A landscape with many valleys, sampled at points; each row gives a point and its height.
A ball rolls from a point to the lowest of its 5 nearest points, and stops where none of them is lower. Distance is the straight distance between rows; heights are no part of it.
K_353: -0.954; -0.204; -1.230; -0.524; -4.324; 1.998; -0.538; -2.686; -1.197; 2.214; -3.103; 0.876; 0.633; 0.211; 2.744; 2.506; -1.849; 2.647; 1.306; 0.124  height 653
K_61: 2.035; 0.481; -1.154; 0.050; 3.889; -0.464; -2.758; -0.741; -0.123; -1.245; -2.968; 1.941; 2.583; 3.261; 0.528; 1.625; 0.621; -3.194; 0.498; -1.611  height 199
K_907: -0.407; -0.015; -1.805; -2.624; 0.797; 0.038; -0.427; -1.874; -2.155; 2.247; -2.009; 1.764; 0.775; -0.103; 3.066; 0.472; 0.027; 3.038; 2.254; 3.006  height 420
K_338: -2.127; 0.793; -0.214; -2.281; -2.811; -0.115; -0.539; -0.179; -2.232; 3.083; 0.483; -1.945; -2.946; -4.287; 1.451; -0.324; 0.898; 0.736; 3.357; 3.208  height 610
K_646: -0.075; -0.506; 1.122; -2.068; -1.481; 1.028; 2.305; -0.631; -1.521; 0.005; -3.444; -3.654; 0.107; -0.140; -0.444; 3.499; -2.419; 1.308; -0.254; -2.134  height 529
K_370: 1.283; -1.379; 0.628; 3.403; 1.050; -0.745; 1.167; 2.800; -1.518; 0.454; 1.003; -0.232; -0.053; -2.542; -3.868; -2.726; 1.746; -4.197; 0.354; -2.330  height 323
K_671: -0.543; -0.465; 2.408; -0.783; 2.862; 0.893; -1.118; 0.930; 0.941; -3.173; -0.546; 2.533; -0.826; 2.826; -0.530; 0.829; -0.109; 0.045; -1.648; 0.045  height 302
K_686: -1.568; -1.004; 0.013; -2.016; -1.676; 0.276; 2.294; 0.595; -2.316; 1.960; -1.845; -2.613; -3.141; -3.781; 2.155; 0.099; 0.170; 1.389; 1.127; 0.751  height 563
K_172: -0.868; 1.200; 0.180; -2.608; -0.985; 0.717; 1.024; -1.228; -1.162; 0.209; -3.506; -1.537; 2.063; 0.697; 0.206; 3.108; -2.168; 1.609; 1.220; -0.613  height 463
K_807: -1.001; -1.220; 0.134; -0.570; -5.716; 1.368; 0.461; -0.885; -1.265; 1.833; -2.068; -2.414; -2.975; -3.540; 1.705; -0.017; -0.089; 0.691; 1.284; 0.046  height 618
K_526: 0.700; 2.351; -0.472; 0.129; 2.710; -0.653; -0.821; -2.292; 1.502; 2.143; 2.609; 3.176; 0.900; -1.672; -0.371; -2.264; 1.407; 0.205; 0.821; 2.118  height 363
K_956: -1.786; -1.041; 2.301; -2.577; -1.283; -2.619; 0.231; 0.493; -1.604; 3.626; 0.403; -2.278; -1.242; -3.308; 1.037; 0.577; 2.519; -1.977; 2.758; 2.841  height 599
K_495: 2.197; -1.202; -0.722; 2.385; -3.464; 0.706; 0.300; -1.804; 2.202; 0.682; 0.981; -0.579; 0.794; -0.149; 3.596; 3.451; -2.324; 2.663; -1.882; -3.391  height 787
K_494: -0.701; -0.404; 0.566; -1.244; -3.775; 1.192; 1.268; -0.035; 0.052; -1.266; -1.884; -1.952; 0.310; 1.873; 0.290; 3.067; -2.323; 2.145; -0.878; -1.128  height 569
K_250: -4.639; 0.671; 2.740; 0.265; -0.649; -1.502; -0.122; 0.508; 0.125; 1.003; 2.429; -0.629; -2.293; -2.482; 0.123; -2.675; 1.337; -3.113; 0.758; 2.274  height 595
K_206: -2.280; 0.102; 0.827; -0.646; 3.663; 0.703; 0.296; 0.193; 0.800; -1.600; -0.227; 1.742; -1.488; 0.023; 0.661; -1.749; -0.342; 0.416; -1.496; 1.638  height 290
K_587: -2.013; 0.558; 0.238; -2.289; 0.929; 0.937; 0.824; -0.218; -0.174; -0.703; -2.182; 1.068; -0.359; 0.777; 2.039; 0.605; -0.483; 2.552; 0.620; 1.727  height 235
K_818: 1.709; 1.069; -0.979; 2.286; 2.312; 0.777; -0.361; 1.510; -0.010; -0.956; 0.682; 0.234; 0.854; -2.302; -3.019; -1.664; 0.950; -2.672; 0.364; -2.632  height 381
K_640: -1.141; 2.799; 0.039; -2.917; 1.154; -0.406; -0.553; -1.207; -0.418; 1.124; -1.784; -0.264; 1.452; -0.286; 0.424; 1.154; -0.301; 1.542; 2.235; 1.409  height 419
K_305: -1.168; 1.045; 0.691; 2.192; 1.960; 0.732; -0.321; 0.179; 0.006; -0.995; 1.350; 2.750; 0.673; -1.493; -3.103; -2.723; 0.167; -1.080; -0.995; -0.999  height 427
K_769: 0.466; 2.863; 0.174; -0.401; 2.612; -0.652; -2.289; -1.584; 1.055; 0.189; -0.314; 2.001; 3.001; -0.304; -1.329; 0.027; 0.563; -1.535; 1.047; -0.026  height 361
K_761: -0.309; -0.591; 0.102; -1.643; -1.388; 1.219; 3.091; 0.414; -0.939; -0.776; -1.704; -2.518; -1.474; -0.800; 1.373; 2.017; -1.435; 3.087; -0.438; -0.672  height 562
K_897: -1.039; -1.112; 0.032; 1.114; -6.521; 1.602; -1.342; 0.493; 1.116; -1.863; 0.604; -2.008; -0.140; 3.224; 0.804; 1.336; -1.984; 2.614; -1.291; -0.088  height 573
K_895: 3.458; 2.795; -2.190; 2.434; -0.583; -0.293; -0.640; -1.414; 1.706; 1.414; 2.083; 2.060; 3.158; 1.124; -3.792; -2.392; 1.046; -0.360; 0.984; -0.250  height 395
K_316: 0.175; 0.920; -1.402; -0.520; 5.838; 0.008; 0.344; -0.357; 0.602; -0.186; 0.140; 1.914; -0.573; -2.528; 1.565; -1.999; 0.999; 1.023; 0.690; 1.254  height 319
K_816: -0.624; -0.968; -0.628; -2.241; 3.389; -0.825; 0.195; -0.930; -1.357; 0.144; -2.260; 2.076; -0.689; 1.623; 3.486; -0.347; 0.543; 2.274; -0.062; 2.331  height 335
K_483: -0.103; -2.016; -1.067; 2.308; -6.226; 1.441; -1.264; -0.526; 1.929; -1.201; 1.027; -1.528; -0.804; 1.928; 1.246; -0.395; -1.601; 3.371; -1.181; -0.067  height 635
K_516: 1.984; -0.160; -1.915; 3.446; -0.808; -1.030; 2.532; 1.882; -1.080; 1.512; 3.115; -1.953; 1.061; -1.549; -4.733; -3.355; 1.308; -2.501; 1.146; -0.908  height 170
K_226: -1.411; -2.466; -0.889; 1.537; -5.233; 1.854; 0.737; -0.247; 0.596; 0.356; -0.543; -2.897; -4.008; -1.661; 2.589; -1.907; -0.860; 2.422; -0.003; 0.211  height 553
K_334: 0.530; -0.940; 0.410; -0.532; 4.198; -0.341; -0.964; 0.103; -0.085; -1.590; -1.844; 2.826; 0.159; 3.351; 0.968; 0.262; 0.823; -0.258; -0.753; 0.326  height 254
K_348: -0.059; -2.995; -0.642; -1.211; 0.352; 0.615; 1.282; 0.066; -0.453; -1.128; -1.262; 0.724; -0.644; 2.654; 2.771; 1.241; -0.698; 4.166; -1.958; 1.622  height 367
K_387: 4.833; 0.894; -0.417; 2.736; -1.046; -2.559; 1.472; -1.085; 1.470; 2.832; 2.647; -2.026; -0.043; -2.019; -3.575; -0.865; 1.919; -3.381; 1.461; -1.562  height 468
K_688: 2.085; 2.624; -0.481; 0.944; 0.580; -0.580; -2.221; -1.816; 1.378; 0.699; 0.522; 2.197; 4.145; 0.965; -2.822; -0.850; 0.892; -1.770; 0.692; -1.085  height 364
K_9: 0.013; 0.085; 3.300; 0.094; 0.462; -3.568; 0.690; -0.510; 0.080; 3.533; 3.561; 0.214; -0.878; -3.122; -1.128; -0.680; 2.557; -3.172; 1.905; 1.747  height 688
K_259: 4.294; 1.792; -6.258; 3.856; 0.332; 0.648; 1.145; 1.170; 1.519; 0.916; 1.985; -0.976; 1.617; -2.273; -0.926; -1.006; 0.695; -0.971; 0.352; -1.538  height 202
K_212: 1.125; -2.887; -1.618; -1.093; -1.067; 0.294; 1.784; -2.492; -1.841; 1.419; -2.969; 0.923; 1.345; 3.688; 3.004; 3.997; -1.448; 2.864; -0.275; -1.306  height 501
K_575: 0.489; 1.664; -0.093; 2.113; 1.532; 1.068; -0.839; 0.696; 0.072; -1.433; 0.190; 1.418; 1.953; -1.058; -3.780; -1.308; 0.260; -2.262; 0.147; -2.752  height 366
K_598: -1.354; 1.322; 1.557; -1.325; 2.774; 0.074; -1.563; -0.727; 0.402; -1.141; -1.038; 2.852; 1.007; 1.428; 0.367; -0.165; 0.423; -0.275; -0.259; 1.243  height 291
K_490: 1.075; -1.302; -0.203; 3.321; -6.317; 1.485; -1.553; -0.821; 2.775; -1.560; 1.829; -2.193; -0.092; 0.833; 1.430; 0.866; -2.104; 2.274; -1.215; -2.384  height 669
K_274: 1.957; -3.458; 0.893; 2.359; 2.624; -3.736; 0.954; 1.817; 0.008; 1.937; 0.718; -0.280; 1.600; -3.008; -2.599; -1.019; 3.375; -5.630; 0.982; -0.478  height 459
K_372: 0.345; 2.493; 0.275; 0.543; 3.783; -0.191; 0.279; -0.487; 0.420; -0.172; 0.864; 0.523; 0.216; -2.775; -0.601; -1.899; 1.496; -0.881; 0.782; -0.072  height 390
K_410: 2.098; -4.442; -1.217; 1.065; -3.414; -1.368; -0.167; 0.641; -1.731; 1.154; 1.751; 0.647; 1.198; 4.048; 4.098; 2.202; -1.184; 3.491; -3.034; -0.426  height 539
K_252: -0.481; -1.478; 3.359; -1.388; 1.398; 0.542; 1.580; 3.419; 0.945; -3.007; 1.831; -1.530; -3.131; 1.061; -0.469; 1.404; -0.716; -0.106; -1.985; -0.598  height 509
K_78: -2.282; 0.602; 3.611; -2.142; -0.445; 0.493; -0.233; 1.467; 0.394; -2.588; -1.020; -1.865; -1.832; 1.271; -0.292; 1.398; -0.856; -0.163; -0.915; 0.009  height 452
K_619: 3.910; 2.352; -5.197; 3.075; 0.617; 1.008; -1.980; 0.511; 1.839; 0.675; -0.145; -0.410; 3.556; -1.042; -1.296; 1.096; -0.180; -3.215; 0.191; -2.310  height 293
K_280: -1.694; -1.621; 0.323; -0.854; -2.780; 0.944; 1.093; 1.709; 0.949; -1.747; 0.564; -1.770; -1.800; 1.939; 1.279; 1.015; -1.685; 3.385; -2.141; 0.937  height 462
K_97: 1.516; -1.743; -1.262; 3.400; -3.114; 0.624; -2.782; 1.770; 2.077; -0.735; 4.232; -2.044; 0.838; -1.817; 2.189; 1.431; -1.455; 1.614; -2.311; -3.202  height 782
K_307: -1.231; -0.073; -0.839; 2.355; 3.028; 0.327; -0.085; -0.571; 0.030; -0.643; 1.111; 4.244; 0.422; -1.053; -2.012; -3.626; 0.399; -0.557; -2.011; -0.069  height 457
K_967: -1.965; -1.447; 0.386; -1.119; 1.267; 0.793; 2.445; 1.730; 0.650; -2.023; 0.579; -1.239; -3.690; 0.060; 1.949; -0.386; -1.365; 2.640; -2.010; 1.968  height 392
K_93: 0.598; -0.781; -3.929; 2.926; 0.471; 2.926; 0.351; 3.606; -1.371; -1.328; 1.212; 0.916; 1.474; -0.193; -4.801; -3.391; -0.134; -1.594; -0.032; -0.902  height 349
K_810: -3.382; 2.341; 2.668; -1.100; 1.058; 0.131; -1.512; -0.076; 1.246; -1.085; 0.156; 1.488; 0.105; 0.236; -0.776; -1.019; 0.492; -0.749; -0.114; 0.515  height 333
K_709: -0.950; 0.523; 0.748; 2.452; 2.458; -0.586; 1.396; 0.642; -0.844; 0.125; 2.095; 0.568; -0.538; -3.566; -2.501; -3.438; 1.113; -2.310; -0.240; -1.277  height 391
K_945: 3.838; 2.886; -1.946; -0.104; 2.914; -1.385; -1.878; -2.353; 1.417; 1.180; 0.195; 1.218; 3.491; 0.430; 0.056; 0.599; 0.732; -1.485; 2.778; -0.202  height 352
K_829: -3.443; -0.336; 1.687; -1.237; -3.953; 0.447; 0.846; 1.293; -0.347; -0.678; -0.617; -3.314; -2.656; -0.168; 0.891; -0.252; -0.410; 0.680; 0.385; 1.403  height 515
K_182: 0.312; -2.971; -1.106; 0.382; -3.514; 0.047; 0.094; -3.886; -3.092; 3.400; -2.508; 2.042; 0.508; 3.163; 4.360; 2.660; -1.190; 2.001; 0.365; -0.466  height 593
K_681: 1.463; -2.022; 0.395; 1.339; -5.145; 0.225; 2.025; -1.162; 0.701; 0.792; -1.004; -3.511; -0.973; -2.016; 2.218; 3.894; -2.482; 1.466; -2.103; -4.048  height 854
K_569: -2.077; 1.592; -0.549; -3.024; -0.406; 0.702; -1.269; -1.697; -0.691; 1.553; -0.186; 1.259; 0.038; -1.282; 1.792; -0.175; -0.169; 2.240; 1.649; 4.162  height 522
K_961: 0.339; -1.046; 0.563; -1.337; -1.587; 1.148; 1.885; 1.056; -0.343; -1.663; -1.473; -2.010; 0.329; 1.966; 0.488; 4.050; -2.486; 3.046; -1.087; -1.355  height 582
K_533: -2.499; 1.984; 3.257; -1.650; -0.063; -1.752; 0.202; 0.382; -0.198; 0.808; 0.540; -1.205; -1.107; -2.255; -0.230; -0.975; 1.547; -2.086; 1.568; 0.901  height 538
K_34: -1.204; -0.993; 1.135; -2.100; -0.869; -1.457; -1.326; -1.372; -2.476; 0.837; -2.855; 1.719; 0.520; 5.708; 2.882; 1.286; 0.089; 0.746; -0.174; 1.428  height 377
K_525: -0.751; 0.001; -2.078; 2.699; 0.363; 0.567; 0.652; -0.682; -0.375; 0.886; 3.460; 3.256; 2.024; -0.220; -4.257; -4.415; 0.165; -0.360; -0.751; 0.775  height 479
K_510: 2.634; 1.634; -3.027; 2.663; 2.172; 0.337; -2.199; -0.290; 0.917; 0.185; -0.518; 2.557; 3.881; 0.395; -1.941; -1.108; 1.208; -2.401; -0.240; -1.710  height 342
K_178: 0.953; -2.952; -0.923; 1.057; -4.663; -1.537; -0.013; -2.679; -3.398; 2.866; -0.626; 0.121; -1.290; 5.032; 4.650; 1.582; -0.981; 1.823; -1.222; -1.263  height 608
K_802: 1.789; 0.058; -4.897; 3.584; 0.153; 2.061; 0.550; 3.299; -0.608; -0.952; 1.728; -0.427; 1.895; -1.331; -3.350; -2.608; 0.215; -1.760; 0.376; -1.299  height 307
K_764: -0.071; 3.492; 1.262; -1.277; 1.505; -1.164; 0.207; -1.228; 0.484; 1.626; 2.926; -0.037; -0.746; -3.111; -0.586; -1.601; 1.283; -0.398; 2.091; 1.572  height 526
K_759: 1.610; -0.928; -3.275; 2.775; 1.067; 2.534; -2.225; 1.908; -1.008; -1.180; -0.341; 3.680; 2.530; 1.806; -3.485; -2.325; 0.681; -1.581; -1.077; -1.369  height 393
K_834: 0.730; -2.467; -0.949; 1.906; -6.735; 0.402; -1.987; -1.043; 1.355; 0.116; 0.414; -0.005; 1.241; 3.996; 2.202; 1.772; -1.801; 2.838; -1.448; -0.639  height 646
K_845: -2.355; 0.175; 1.566; -1.350; 1.431; 0.887; 0.515; 0.325; 0.868; -1.850; -1.000; 1.194; -1.595; 0.750; 0.839; -0.204; -0.393; 1.631; -1.111; 1.361  height 334
K_111: -3.485; 0.975; -0.818; -2.000; -1.005; 1.130; -0.815; -1.353; -0.663; 1.305; 0.435; 0.472; -2.379; -3.034; 2.149; -1.306; -0.047; 2.071; 1.634; 4.454  height 516
K_919: 1.455; 2.033; -1.368; -0.035; 4.811; -0.163; -0.082; -0.145; 0.633; -0.207; 0.249; 0.996; 0.403; -2.210; 0.390; -1.226; 1.076; 0.028; 1.237; 0.200  height 337
K_363: -1.121; 1.482; 1.478; -2.886; 0.935; 0.584; -0.506; -0.101; -0.312; -1.391; -2.898; 0.202; 1.350; 2.498; -0.130; 2.423; -1.076; 0.405; 0.215; -0.016  height 385
K_42: 0.885; -2.867; -0.706; -0.765; -2.662; 1.301; 0.015; 3.106; -0.134; -1.269; 2.900; -0.904; 0.699; 2.282; 0.675; 3.041; -1.776; 3.853; -2.566; 0.015  height 514
K_287: 2.863; 1.274; -4.208; 2.786; 2.505; 0.434; -1.019; 0.051; 1.117; -0.038; 0.423; 1.993; 3.048; -0.529; -1.187; -2.296; 1.491; -1.208; -0.007; -1.177  height 304
K_555: -1.549; 0.153; -0.924; -1.261; 3.271; -0.362; -0.788; -2.176; 0.393; 0.995; 0.982; 3.229; -0.596; -0.948; 1.795; -2.325; 0.882; 0.874; -0.246; 3.556  height 274
K_797: -3.226; -2.538; -1.928; 0.485; -3.848; 1.529; 0.475; -0.747; 1.454; -1.517; 0.006; -1.425; -3.229; 0.464; 2.265; -2.181; -1.474; 3.166; -0.706; 3.455  height 481
K_160: -0.179; 0.012; 3.553; -1.882; 2.025; -1.056; 0.490; 1.872; -0.470; -1.510; -1.696; -2.539; -0.972; -0.664; -1.958; 1.488; 0.580; -3.751; 0.098; -1.852  height 421
K_863: -2.316; 1.631; 3.522; 0.230; 1.196; -0.140; -0.436; 0.649; 0.332; -1.621; 0.310; 0.893; -0.390; -0.778; -2.373; -1.017; 0.525; -2.552; -0.593; -1.531  height 417
K_560: 0.115; 0.650; 1.678; 1.258; 2.761; -1.467; 0.726; 0.802; -0.297; 0.313; 0.867; -0.765; -0.717; -3.314; -2.042; -1.543; 1.704; -3.025; 0.397; -1.500  height 440
K_440: 2.588; 1.720; -1.157; 1.554; 3.387; -0.638; 0.407; 0.065; 1.167; 0.847; 1.004; -1.218; 0.188; -3.737; -0.982; -0.894; 1.606; -2.348; 1.197; -1.607  height 401
K_216: -1.823; 1.085; 0.769; -0.939; 2.669; -0.717; -1.720; -1.424; 0.339; -0.046; -0.116; 3.413; 0.399; 0.914; 1.270; -1.982; 0.822; 0.693; -0.695; 2.463  height 230
K_120: -4.170; -0.858; 0.310; -1.113; -0.005; 0.742; 1.618; 0.311; 0.776; -1.454; 0.271; -0.995; -3.739; -0.796; 2.240; -1.465; -0.666; 1.666; -0.756; 3.411  height 426
K_95: 1.027; 1.237; 0.427; 0.822; 1.834; 0.728; -2.153; -0.201; 0.325; -1.202; -0.539; 3.543; 1.901; 1.389; -2.583; -0.541; 0.525; -1.942; -0.737; -1.602  height 294
K_98: -0.304; 1.420; 3.080; -2.731; 0.263; -4.031; -0.154; 0.235; -0.809; 2.264; 0.160; -2.500; 0.553; -2.086; -1.692; 0.741; 1.854; -3.960; 1.785; 0.594  height 587
K_833: 0.142; 0.455; -0.796; -2.494; 2.292; 0.507; 0.810; -0.191; -0.708; -0.885; -3.403; -0.267; 0.948; 1.328; 1.143; 2.126; -0.664; 2.021; 0.728; -0.035  height 359
K_936: 2.354; -3.967; -1.271; -1.070; -0.381; -1.934; 0.294; 1.635; -3.223; 0.396; 1.846; 0.140; -0.780; 5.547; 3.659; 2.024; -0.561; 3.417; -2.989; 0.579  height 480
K_210: -1.675; -0.153; 3.270; -1.692; 1.399; -2.498; 0.533; 1.473; -0.792; 0.360; -0.986; -1.678; -1.412; -1.630; -0.455; -0.245; 1.524; -2.981; 0.198; -0.206  height 467
K_853: -1.405; 2.345; 0.594; -3.396; -1.928; 0.529; -0.341; -0.797; -1.115; 2.218; -0.112; -1.738; -0.347; -2.163; 0.328; 1.214; -0.093; 0.876; 3.023; 1.768  height 574
K_350: 4.364; 2.345; -2.858; 2.863; -0.988; -0.013; 0.599; -1.518; 1.951; 1.196; 2.427; 0.200; 1.919; -1.087; -2.576; -1.319; 0.797; -0.734; 1.259; -1.212  height 362
K_480: 1.435; -1.430; 0.735; -1.723; -2.420; 1.216; 1.276; 2.680; -0.102; -1.519; 1.616; -1.835; 0.181; 2.663; -0.680; 4.615; -2.492; 3.123; -2.295; -1.371  height 564
K_217: 3.521; 1.520; -1.751; 2.462; 0.476; -1.183; -0.553; 0.975; 0.623; 0.538; 0.639; -2.347; 1.718; -2.754; -3.098; -0.737; 1.390; -4.764; 0.896; -2.824  height 379
K_612: 0.476; 3.498; 1.116; -1.816; 2.021; -1.242; -1.041; -0.750; 0.549; 0.575; -0.498; -2.285; 1.251; -1.228; -1.892; 0.247; 0.165; -2.026; 2.139; -0.790  height 615
K_424: -3.374; -2.199; -1.083; -1.540; -0.222; -0.148; -1.239; -1.178; 0.156; 0.388; -0.575; 1.940; -2.072; 2.805; 3.713; -1.590; 0.113; 1.955; -1.964; 4.608  height 572
K_6: 0.458; -3.247; -1.361; 2.252; -5.400; 0.548; -1.152; -0.502; 0.809; 0.109; 1.468; 0.396; 0.891; 2.904; 3.046; 1.548; -1.797; 3.569; -2.241; -0.427  height 637
K_64: -0.524; -1.048; 1.363; 3.079; 1.517; 0.773; 1.034; 2.022; -1.646; -0.920; 1.613; 1.188; -1.163; -2.044; -4.492; -3.110; 0.054; -3.445; -0.656; -2.462  height 365
K_545: -0.943; 1.952; 0.445; -2.229; 2.456; -0.159; 0.246; -0.648; -0.138; 1.437; 1.108; -0.394; -1.566; -3.928; 1.418; -1.323; 0.298; 1.226; 1.818; 2.952  height 416
K_687: 0.604; 0.667; 3.129; -1.903; 1.723; 1.134; -0.991; 1.595; 1.165; -3.263; -0.988; -0.203; -0.843; 2.201; -2.121; 2.449; -0.970; -2.248; -0.916; -1.935  height 354
K_755: -1.134; 0.113; -0.544; -1.107; -4.340; 2.041; 0.930; -1.113; -1.296; 0.627; -2.956; -1.241; -0.415; -1.236; 1.600; 1.966; -1.708; 2.947; 0.626; -0.148  height 649
K_389: 2.579; -0.655; -0.166; 0.316; 2.842; 1.342; -2.614; 0.378; 0.759; -2.484; -2.367; 3.136; 1.325; 3.356; -1.073; 0.809; 0.295; -2.990; -1.009; -1.802  height 237
K_673: 3.423; 0.691; 0.683; 2.903; -1.019; -2.162; 2.777; -2.198; 0.558; 2.943; 4.280; -0.375; -1.446; -1.754; -3.784; -2.179; 2.101; -2.073; 1.999; -0.147  height 546
K_365: -2.697; 1.905; 3.905; -1.888; -0.591; -1.864; -0.415; 0.614; -0.217; 0.208; -0.391; -1.543; -0.351; -1.299; -1.239; -0.001; 1.167; -2.678; 0.978; 0.487  height 513
K_731: 1.463; -0.243; 1.308; 0.746; 3.291; -2.076; 0.615; 1.244; -0.050; 0.369; -0.515; -1.767; -0.134; -3.330; -1.543; -0.766; 2.639; -4.939; 0.758; -2.152  height 439
K_314: 2.434; 1.939; -2.760; 0.015; 4.749; 0.080; -1.466; -0.706; 1.485; -0.942; -2.087; 0.429; 2.343; -0.540; 0.643; 0.545; 0.254; -1.840; 1.759; -0.717  height 262
K_831: 2.683; 1.205; -4.077; 3.442; -1.555; 0.451; 1.764; -0.877; 1.146; 1.027; 3.221; 0.530; 1.577; 0.599; -4.034; -2.664; 0.029; 0.953; 1.417; 0.700  height 371
K_678: -1.749; -2.301; 0.896; -0.070; -2.767; 0.284; 2.508; 1.331; -0.631; -0.421; -0.247; -3.229; -4.341; -1.556; 2.276; -0.084; -0.455; 1.794; -0.586; 0.813  height 498
K_493: 0.388; 3.703; 0.891; -0.036; 0.863; -0.856; -0.614; -1.585; 1.164; 1.283; 2.558; 0.543; 1.170; -1.528; -1.915; -0.874; 0.830; -1.068; 1.155; 0.240  height 496
K_625: 1.033; 1.172; -1.143; -2.596; 3.609; 0.157; -0.856; -1.108; 0.120; -0.754; -3.607; -0.065; 2.646; 2.140; 0.246; 2.457; -0.748; -0.305; 2.159; 0.022  height 284
K_284: -0.685; -3.087; -0.499; 0.109; -2.815; 1.112; 2.263; 2.968; 0.523; -1.414; 2.394; -2.981; -3.020; 0.275; 1.679; 0.606; -1.451; 3.374; -2.195; 0.920  height 441
K_792: 1.145; -3.034; -1.113; -1.166; -0.538; 0.050; 2.111; -0.073; -1.322; 0.074; -2.243; 0.574; 0.025; 3.513; 2.660; 2.600; -1.310; 3.850; -1.528; 0.616  height 415
K_231: -0.015; -1.213; -0.756; 2.460; -6.561; 1.696; -1.006; -2.410; 1.881; -0.264; -0.843; -0.994; -1.577; -0.957; 2.643; 0.391; -1.400; 2.128; -0.485; -0.827  height 651
K_565: -1.227; 1.589; 1.908; 1.994; 0.186; -0.761; 0.224; -0.065; -0.237; 0.613; 2.469; 1.187; 0.658; -1.939; -4.480; -2.810; 0.105; -2.825; 0.308; -1.022  height 445
K_674: -2.814; 0.830; 2.585; -2.027; 0.592; -1.516; 0.825; 0.805; -0.580; 1.104; 0.172; -1.668; -1.770; -2.315; 0.556; -0.836; 1.278; -1.519; 1.172; 1.232  height 523
K_472: -1.731; -2.871; -2.245; 0.465; -4.746; 0.656; -0.907; -1.649; 0.621; 0.370; -0.573; 0.474; -1.344; 3.006; 3.183; -0.821; -1.004; 3.824; -1.746; 2.704  height 532
K_51: -1.989; -1.202; 3.179; 0.939; 3.356; 0.509; 1.797; 1.571; 0.117; -2.402; 1.435; 0.572; -3.539; -1.521; -1.012; -1.292; -0.011; -1.981; -1.724; -0.746  height 482
K_958: 0.717; 2.032; -0.748; -1.814; 3.038; -1.162; -2.173; -1.701; -0.133; 0.263; -2.386; 0.871; 4.082; 2.505; 0.246; 1.917; -0.251; -1.291; 1.842; -0.059  height 263
K_633: -1.818; 1.552; 3.649; -2.167; -0.385; 0.524; -1.532; 1.081; 0.816; -2.516; -1.419; -0.572; 0.258; 2.475; -1.759; 2.274; -0.953; -0.890; -0.757; -1.069  height 425
K_509: 2.000; 0.489; 0.249; 0.207; 3.816; 1.402; -1.134; 1.445; 0.906; -3.395; -1.765; 1.070; 0.030; 0.045; -1.838; 0.539; 0.073; -2.741; -0.760; -2.377  height 281
K_207: -1.349; -1.527; 2.529; -1.779; 2.345; -2.389; 3.035; 2.275; -0.997; -0.061; -1.669; -2.359; -2.389; -2.138; 0.490; 0.480; 1.724; -2.116; 0.438; 0.206  height 453
K_875: 0.470; -3.129; 1.102; -1.742; -1.724; -1.591; -0.704; 0.341; -2.090; -0.237; -0.005; 0.946; -0.526; 6.900; 2.899; 1.702; -0.042; 2.250; -2.137; 1.578  height 442
K_973: 0.694; -0.631; 1.910; -1.915; 2.010; -0.625; -1.585; -0.100; -0.620; -1.359; -2.196; 2.074; 1.066; 6.120; 0.822; 1.949; 0.408; -0.511; -0.897; 0.242  height 305

Call two points neighbours if one is among the 5 nearest of the other. Go from one point of each pair to the other, from neighbour to neighbour, staying as low as possible. Name the highest point that can't be avoided.
K_61, K_216: K_598
K_259, K_587: K_510
K_61, K_587: K_845
K_516, K_259: K_802

For each start below, name the point where the ball stops.
K_250: K_61
K_956: K_61
K_533: K_61
K_807: K_587
K_98: K_61
K_686: K_587
K_495: K_587
